A landscape with many peaks, sampled at points; each row gives a point and its height.
From any point a climber steps to the highest of the 2 points nearest to it. It stops when none of these is higher. Distance is the straight distance between rows; heights are no part of it.
gesi height 240: [  6  -2 -14  29  -5   7  18  -6   6  -5 -15   7   2   5  -4  -2  15  23
   2  14  -4  -8   1  24   6]
fozo height 180: [  1   1 -30  15  21 -23 -15 -21  -8   0   7   7  23 -14 -21  -1   6  -1
  -2   0  14   3 -12  16 -18]
nuv height 593: [  3   1 -27 -22 -12   0 -13 -28  -7   5  -1  10  25   2  -5  14  17  -1
 -22  -3  -5  12   7 -18 -18]
veva height 633: [ 22   3 -13  -1   3 -17  -8 -12  13 -18 -12  15  -3 -17   1   2  -9  15
  -5 -20 -13  -3   2 -13   2]
riz height 468: [  2 -10  23 -16  10   6   6  11 -13  16  14 -15 -20   0  27  18   1 -12
  -4  11  -8   6   1  -6  12]
Kovu height 600: [  3   5  32 -17   1  14  16  20  -9 -19 -11   2 -13  17   6  -1 -15   1
   0   5 -17  -1   9  -5  11]
tizi height 34: [-16 -19  -1  11  10  -4  -6   7  -1  17  24   6  -7  12   3  35  12 -19
  17 -10   8  -2 -24 -14 -20]
Fedud height 47: [  7  14  -4 -16 -18  13   8  18  23  11 -10   1 -16   4   5  -2   8  -3
   9  11 -10  15 -11 -13  11]
defa height 379: [ -5   8   8  19  -8 -13  20  -3  24 -20  -8 -17 -17  20  -1  10   5   9
   0  10   6   4 -17   6   3]
Fimo height 597: [  8 -19 -29   1   4 -25 -10  -4  -1   1  -2  -1  -4 -15  14  -5  -3   0
   9 -23 -13 -15 -11  -8   4]
ras height 377: [ -3   0   4   0   1  -6  -4 -16  -7 -15  17 -10   5 -15  -2 -13 -11   2
 -18   3 -13  -6 -24 -19   5]
sefu height 520: [-24  -4  28   9  -2  -5  -9 -16  16  -4  -3  21  -6  -3  -7  25   5   6
 -12 -10   2   6 -26 -19   4]
Rago height 306: [ -4 -10  -9 -11  14  15 -19  -5   8  10  24   7  12 -15  -7 -28 -11  13
   3 -11  28 -16   0   3 -22]
borum height 511: [ 18   6  15 -15   6  15   8  16   8  17   9  14   6  -9 -21 -15  -1   0
  -5   3  -4  13 -19  -3 -14]
pono height 436: [-27  -1   5 -13   4   4  10 -21   7  -1  -3   7  -1   9  21  -8   6   5
 -22 -22 -16 -12  23  -8  -3]
Befu height 1: [ 28   5 -14 -21   0  -7 -17   6  -7   2 -39 -10  14  -6 -16 -16   0   4
   7  10   6   8  19  30   0]
dez height 381: [-21  12 -13   9  12 -12  10  -7  19 -17  10  12  -3 -16  11 -21  -7  -9
  -3 -17 -11   1   0 -17 -20]
vepo height 217: [-10   2   9 -14 -13  17  24   7  18  -2   3   3 -24  10  19 -11  -8   4
   7 -14  14   1  23  -7   9]
vudo height 510: [  3   2 -23  -9 -36  25  14  -7 -20   1   5  12   6   5   1  -8   6   3
  10  23   8   8  10   0 -10]
lir height 389: [ 25 -11  10  -1  -7  -4  -2  -7 -36  -9   0   0   6 -14  -4   2 -14  15
   1   6   1 -18   4   8  12]
Leg height 283: [-20  -8  -8  34  -6  10  18 -11 -13  -4   5  -9   3  -1  10 -11  16   8
  -9   5  -4 -23 -13  20  12]
Pes height 634: [ 12  -2   9 -23  -2 -14 -28  12 -12   9 -11 -31 -11   0  12  -2 -21 -18
   2  15 -11   4  17 -10  23]
fop height 457: [ -9  11  15   5  -1  -3   9  -3  -1 -27 -18 -14 -11  10  16   7   0   6
  -2  11 -11  -6  -2   9  16]
Kevut height 755: [ -4  -4  -6   2   0   7  13  18 -32  12 -24  15  -8  -3  -5 -22 -10   1
   9  11  10   2  17  40  13]
fisav height 490: [-11  -1  -6   5 -20  -1  29 -17  -6 -11 -24   6  -1  12  13   1   8   1
 -24 -17 -18   1  21   3   2]
gerak height 470: [-12   5  -4   1  23  -8  -7 -13  -3  20  -4 -10   0  18 -13  21  11  -6
 -11   7  11  -2   1  12   1]
zopog height 458: [ -7   9  25  23  28  19   7  13  -9 -11   0 -31   9 -14  12  12  10   4
  -8  18   4   6  21  -1  27]
kogo height 53: [ 14  -9   6  19 -23  14  24  20  -1   2   6   4 -13   1   4   3  11  -2
  12 -15  -5  -6 -35  11   3]
vok height 12: [ -6  11 -17  -2  11 -13  -3   3  11   3  10   1 -11  -5   7  11  -6 -12
   6  16   0  25   4 -12  -6]
miru height 308: [-25   8  13   3  -1   1   3 -30  21  -2  -7  29   2   6  11 -15   7  15
   4  -3  -4 -14  -5  13   2]
mif height 382: [ 24  -1  21  -9  15  18  -2  18   2   6  14 -11  15   0 -11   1   5  -3
  -4  11 -14   4   4  -2 -24]
Zitaz height 539: [ 20  -2   4 -28   6 -11  -9  -1  -8  19   1 -11 -14 -17  21   2  -9  -3
  10  17  -9   2  -2  -1  25]
botep height 206: [ 14   0 -28  27  13  -5   1 -11  -8   1  -8  -2  16 -16 -10   4  16  14
  -4  -3   9  -5   5  23  -3]
dibe height 66: [ 15   1  12  -4 -15  11  10  13  15   2   1   3 -10  -9   7 -22   3   6
   6  -6 -20   1 -32   3  28]
fas height 540: [ -2   4 -12   0 -16  10   5 -25   2  -5 -15  11  19   7   7  22  25   7
 -21 -21  -7   0   3 -10  -4]
Kabu height 333: [ 14 -19   2  16  -1  15  14  20 -28   8  20  11  -1 -29  16   0  -8   6
  20   1  14  -1  12  12   1]
Mibuv height 444: [ -4  -5  17  14  -7   2  17  -4  11 -31  24  -1  -2 -16  24  12  -4   6
   6 -23   9  -3 -20 -15  -5]
Tago height 551: [  2 -22 -14  -8  15 -30 -17  -2  -3  12   5 -21   1   8  -1 -10   1 -16
   8  -9 -17 -21 -16 -13  -6]
kor height 207: [-15  19 -20  -4  -6  -7 -13  -6   0  -7  -7   2  16  -7 -13 -22   1 -16
   5   7  -3   6  -4   4 -35]
det height 331: [-23   1 -23  -3  10 -10  -4  11   8   5  -4  12  -7   7  -5 -21  -7 -19
 -11 -27 -12   0   7 -16 -31]
tibi height 541: [ -1  -3   2  24  16  12   5  -8  -9 -12  17 -14  14 -17   6  17   8  20
  -2  16  17  -1  27   3  21]
Ruzef height 236: [ 19  -2 -11   5 -22  12  -9  25  -6 -22   3 -24   6  17  -5  -4  -3  -3
   5  29  -8  11  30 -12  -8]
Nove height 644: [ 11   8  17 -19   5   8  -9   7  -2  26   0  17   1 -10 -17  17   8 -15
  -4 -24  -6  13 -28 -12  -8]
Botiv height 347: [  9   0   4  23   9 -16  -9  11 -18 -16  -3 -34  -3   8 -20   7 -16   3
  -1  19   7 -10  12  17   9]
zanub height 411: [ 17  -9  27  -8   2   9   0  11   5   1  20 -34   1  -5  22   5  -1  -8
  10   8  -1  -4   6  -5  -6]
ruda height 245: [ -4  -2  19   4  -7   8  23   8  31   0   1   8 -21  15  24   2   6   1
   6 -29  -5  14  -2   6   7]
falu height 88: [  8  19  -5   5 -11  -2  16   7  17 -10 -23  19  -6   2 -22 -28  -5   9
  -8   1 -15  13 -19  -2   8]
letu height 417: [ -6  -4  -2  -2 -15  -3  10  -5  24 -14  20  11  -8 -12  26  -9  -3   0
  -1 -19 -17   0 -13 -30 -10]
vopub height 254: [ 18  13  -8  13 -12  -5 -14  24 -13 -34  -6 -28   8  12 -30  -6 -14  -2
   4  13  -3  -3   7  -1  -6]
Vuzi height 137: [  7  23 -12  -1 -13   7   3  16  13  -6 -21   0   4   8 -30 -28   0  -7
   0  15  -5  13  -7   6 -28]
Mukim height 264: [-13   4   1   6 -16 -17   9   7  43   8 -15  13 -24   6   2  -1   2 -17
  15 -34   4  17  -8  -6  -4]
vusib height 573: [  4 -15 -22  -9  11 -36 -38 -12 -12  -2   6 -12  18   9   2   8   2 -11
   5  11 -16 -10   3 -10 -18]
dut height 361: [  6 -18   4  10  -6  -5  10   0 -31   7   9   4   1 -26  10 -16 -17  -1
   8 -13   1 -20  -4  14   1]
Dil height 25: [-25  -3 -11   5  12 -17  -2  -5  14  17  12   5  -5   4   2  13   9 -21
  17  -4  13  15 -12 -25  -7]
kuvis height 357: [ 18 -17  -5  -6   1  23  -2   9   6  13  21  14   3  -3  -8   2  -2  21
   5  -5  22  -8   0  -4  -6]
kup height 729: [ 17   0   4 -16 -11  -5   9   8  -6   7 -14  15  -5  -6   8  17  12 -15
  -6 -28 -25  17 -17   1   5]
Defu height 24: [  0  21 -14 -17  -4  -9  -4 -23   9   1 -31  -5  12   0 -12  -9   6  -3
  -1   3   7   5  15  21   1]
ramam height 287: [-14   5  -4  11 -14  -6  10  14  15   4 -10  20 -18  14 -14  -6  -8 -12
  -3 -19   3   5  -6  -1 -26]
pok height 222: [ -1  14  19 -11  -5   0  32   9  18  -4  -3   3 -20  16  -8 -26 -17  -5
  13  -2  21  11  10   8   1]
kele height 693: [ -8  -4 -21   0 -20  16   1  -2 -26   4 -20   9   6   7   4 -22   6   8
   8  19  12 -12  20  31  -7]
Bika height 430: [ -2   7  20 -16 -13   2  -6 -11  18   8 -11   3   0   8 -16  -3  -2   3
  -8 -33   9  -8 -17  -5   1]
pifus height 407: [ -5 -13   6  20  19 -20   0  -7 -12   1  -7 -25  -5  19  -5  17  -3   2
 -14   6   6 -23   3  20   7]
Muz height 599: [-12 -18 -12  30  21  -6  -9 -12 -20  -8  11 -17   7 -14  17  17   4   8
   4   4   7 -17   8  -1  24]
mit height 467: [  6   1   3   3  17  -6 -26 -16 -17  -7  28 -10  18  -8 -16  28  -6   5
 -10   6  16   0   9  -7   8]
fivig height 43: [ -3 -15  10   5 -15   2   0   9   9   7  10  11 -21  17  14  26   5  -3
  12 -16  -3 -14 -31  -5  -9]
zur height 273: [  0   5  21   0   0   9  30  13  25 -11 -15  14 -17  33 -25  -2 -19  10
  19   9  23   4  13   4  15]
Mufu height 422: [ 13 -12  14   2   1 -10 -21 -22 -34 -10   6 -25  20 -13   2  17 -11   3
 -13   4   1 -16   2  -4  23]
rodof height 270: [  8 -12 -12  14 -15  18 -10  12 -15  -1  18 -18  15  -2  16   2  -3  -3
   8  26   4  -1  31  -5 -11]
fakul height 850: [  7   3   7 -15   5  -3 -10  24  -8 -13 -17  -4 -15  12   1 -10 -35   3
   1  19 -10   6  31 -11  21]
ladi height 700: [ -5  -6 -12 -19   5 -14 -25 -22 -27   5   4  -1  29  13  -6  15  13 -21
 -16  -2 -16  -3  11  -9 -24]
ruki height 302: [ 17 -25  10  22 -16  23  11  16 -26   3   0   0  10  -8  23   3   1   7
  11  14   0 -13  27   3 -13]
ves height 402: [ -9  -8  34  -2  17  25   8  14  -7  -3   9 -19   2 -11  38  18   5   7
 -13  13 -10   5  12 -17  22]
gili height 675: [ 28   6   2 -21   0 -18   4   0   9  -1 -21  17 -11 -12   4  13 -11  -6
   4 -25  -6  11   2   2  -7]
gid height 259: [ -9  -2 -25  -5   5  -2 -21  -2  -1   7  15  -3  11  -5  -1 -14   1 -11
  19  -4  16  -5   3   3 -36]
Kamad height 420: [ -5   0  -7 -10  -6  -2 -13 -24 -17   6  37   0   6 -13  -2  11  -9   3
  -7  12  13  -5 -16 -20  18]
gutu height 327: [  3   5  24  14 -15   2  19 -10  40  -6 -15   7 -10  24 -14   4   8  20
   4   2  25   2  -7   2  16]
vus height 139: [ -2  10 -22  -7  21 -17 -29 -16   1  11  16 -15  25 -10 -17 -12  12 -12
  10  26  11   7  -9  11  -1]
rigo height 396: [ 23 -14  14 -14 -11   5  10   8   5  14   1  11 -13  12 -17   4 -11   7
  -5 -31  21  -5  -8   2   0]
nepur height 568: [-24   2  18  -8  18  -7  -7  -2  -3  23  11  30 -11  -3  -5  27   2 -13
 -10  -9 -11  17 -22 -12   3]
luk height 610: [ -4   4 -13  -9   9   9   3   2   8  29 -13   7  -3  17 -18  -2   9   9
 -10  15  24  14   7  23  -2]
belu height 26: [ 22  12 -12 -19  -2   1   2  20  11  -4  -3  -3 -11  -1   9   8   1  -4
  10  29 -16  30  12 -12   5]
fut height 262: [-34  -5  -3   6 -11   5   2 -18  24  19  -1  31  -4   6  -4 -12   2   6
   7 -18  23  -3   3   5  -3]
beto height 373: [-27  -4  16  -7   7  18  -6  -7   2   8   5  15   0  -3  25 -15   5  11
  -1  -6 -18 -29   8   9  13]
vifab height 498: [ -8   2  -9 -10   1  21  12  15 -24  21 -17   2  -3  23 -25 -21   0   3
 -18  15   6   4  13  19  11]
sabel height 74: [-16  12 -18 -12  26  -5 -46  13  -6   7  15  -4  21  -4 -13   1   8 -16
   7  26   0  10  10  12 -16]
zuv height 479: [ -2  10  28   1  -1  -1 -12 -12  23 -26   5   2   1  -8   3  12  -4   8
   1 -24   9  -6 -19 -19   2]
zam height 328: [-12  -3  -9  25 -12  -7   1  -9  -3 -15   6   3  -4  -1   3  -2   0  10
  -7  11 -22 -18 -41  -1   6]
Sili height 348: [  7  21   7   9  27  14 -10  22 -19  -4   8 -23  16 -23 -10  11  11 -10
   4  10   3  11   8   8  18]
tabe height 57: [-10  25 -11  -2   9 -15   7 -15  14  -1 -16   7   4   0 -24 -20   1   2
 -27   0  -7  13   1   1  -3]

Where does a climber stop that starts at each point below?
vus | mit
Ruzef | mit
fut | ladi
pok | fakul

Call two points neighbours if one is among the 2 nearest of the other. Go from one point of each pair to the other, from neighbour to neighbour, staying as high as possible. Name the lowest point that can't be avoided.
Muz / ladi | mif
Muz / fakul | ves
kup / ladi | Tago
luk / Kevut | vifab
